Points on a hilly landscape, in no order, each with its height.
A ball rolls from a point to whichever of its 6 nearest points has the largest drop for the distance, and stops where none of them is lower. Distance is the straight distance between rows; heights are no part of it.
J754: [ 94  96  95  99 146 105  99  87  88  87 114]  height 22.1
J707: [ 96 102  95 109  24  97  86 109 106 139  51]  height 15.8
J9: [ 99  67  78 109  18 106  91 104 119 146  55]  height 25.3
J849: [104  91 104  88 136  97 102  73  93  83 109]  height 21.3
J976: [129 114  94  69 123 105 117  65 129  52 113]  height 12.6
J385: [ 85  78 124 101 112  81  78 101  65 127  89]  height 41.4
J909: [ 71 137 111 113 138 114 126 149  61 109 139]  height 11.4
J505: [102  95 119  96 102  80  82  87  88 109  83]  height 14.8
J872: [ 86  96  97 115 136  98 104 113  66 118 111]  height 34.9
J617: [113 113 122  89  60  86  87  87 103 109  68]  height 11.1
J686: [102  96  79  99 149 112 111  88  89  84 117]  height 24.5
J774: [ 87  98  92 111 143 102 100 103  75 105 114]  height 27.2
J822: [ 84  82 141  97  86  74  64 101  60 145  70]  height 59.3
J409: [ 77  80 127 120 117  81  85 128  55 146  95]  height 40.6
J570: [ 87  82 136  91  87  76  68  96  61 135  76]  height 40.3
J202: [ 86  82 111 104 126  82  84  93  69 125  95]  height 36.4
J252: [118  84  58 108  50 109 100  99 167  85 100]  height 43.5
J372: [ 77  67 130 116 109  70  72 119  48 150  83]  height 5.1
J3: [107 103 131  89  58  84  84  91  91 115  67]  height 6.8
J726: [105  93 116  92 110  91  91  77  82 103  89]  height 6.9
J689: [111 101  74  86 159 124 120  69 115  51 134]  height 49.9
J983: [116 101 101  81 128 101 105  71 103  67 113]  height 17.4
J73: [ 81 114  81 112 147 118 122 114  81  91 132]  height 16.0
J637: [ 95  49  65 104  22 112  96  90 130 153  57]  height 44.5
J540: [ 81  85 117 126 126  88  98 121  60 132 101]  height 20.7
J190: [134 112  84  89  82 103 120  78 174  44 127]  height 40.4
J465: [ 80  91 109 123 134  90 101 129  62 128 104]  height 18.4
J20: [115  67  58 107  39 112  99  96 157  97  87]  height 47.8
J602: [ 72  92 119 133 119  91 102 150  50 138 108]  height 21.4
J276: [136 113  78  95  74 101 109  82 163  58 109]  height 38.5
J934: [ 80 126  96 116 139 118 120 141  71  99 132]  height 65.3
J443: [139 114  95  70 131 115 123  60 149  32 122]  height 55.1
J393: [ 64 160 105  79 138 139 124 145  76  69 157]  height 41.9
J249: [111  89 108  90 126  97  95  76  91  90 100]  height 20.6
J391: [109 108 102  98  39  93  85 105 116 111  63]  height 11.8
J322: [ 76  65 139 129 105  67  81 146  42 164  87]  height 51.1
J210: [ 93 108  67 100 165 121 122  89  97  58 132]  height 21.9
J717: [ 99  58  62 109  31 112  96  90 143 122  75]  height 38.3
J702: [ 69 153 103 103 143 128 128 153  74  91 144]  height 41.3
J780: [129 109  96  67 127 108 115  55 142  36 122]  height 66.0
J650: [ 95 101 137  97  59  77  74  99  70 148  51]  height 36.0
J914: [141 121  91  84 100 109 115  70 160  44 116]  height 45.8
J542: [102  97 135  91  64  72  69  96  77 128  71]  height 13.8
J459: [121 110  83  99  52 101  99  92 148  89  86]  height 56.9
J963: [122 113 107  86  98 101 106  70 124  64  99]  height 32.5
J945: [129 104  80  99  58 104 106  92 159  66 103]  height 39.6
J907: [ 84 132  71 109 157 125 123 115  91  75 140]  height 10.2
J644: [112  80  67 106  34 111  97  94 151 101  73]  height 46.9
J922: [ 73 115 108 121 130 108 122 150  63 118 119]  height 39.8
J954: [126 105  76  99  55 105 102  90 160  76  92]  height 41.8
J198: [ 75 151  94 102 146 133 128 132  83  80 149]  height 21.5
J845: [101  93 130  87  88  79  75  82  81 114  80]  height 15.9
J203: [117 108 106  88  56  87  90  90 124  94  77]  height 42.0

Write out the way that a ball takes from each point below.
J686 -> J73 > J907
J20 -> J717 > J9 > J707 > J3
J637 -> J9 > J707 > J3
J203 -> J617 > J3

Call two points neighbours if one is among the 6 nearest of the other. Go from one point of each pair to the other, from neighbour to neighbour, staying as low as possible. Name the highest point that can't be avoided.
J465, J976 -> J774
J726, J3 -> J505
J909, J907 -> J73
J726, J976 -> J249
J372, J465 -> J540
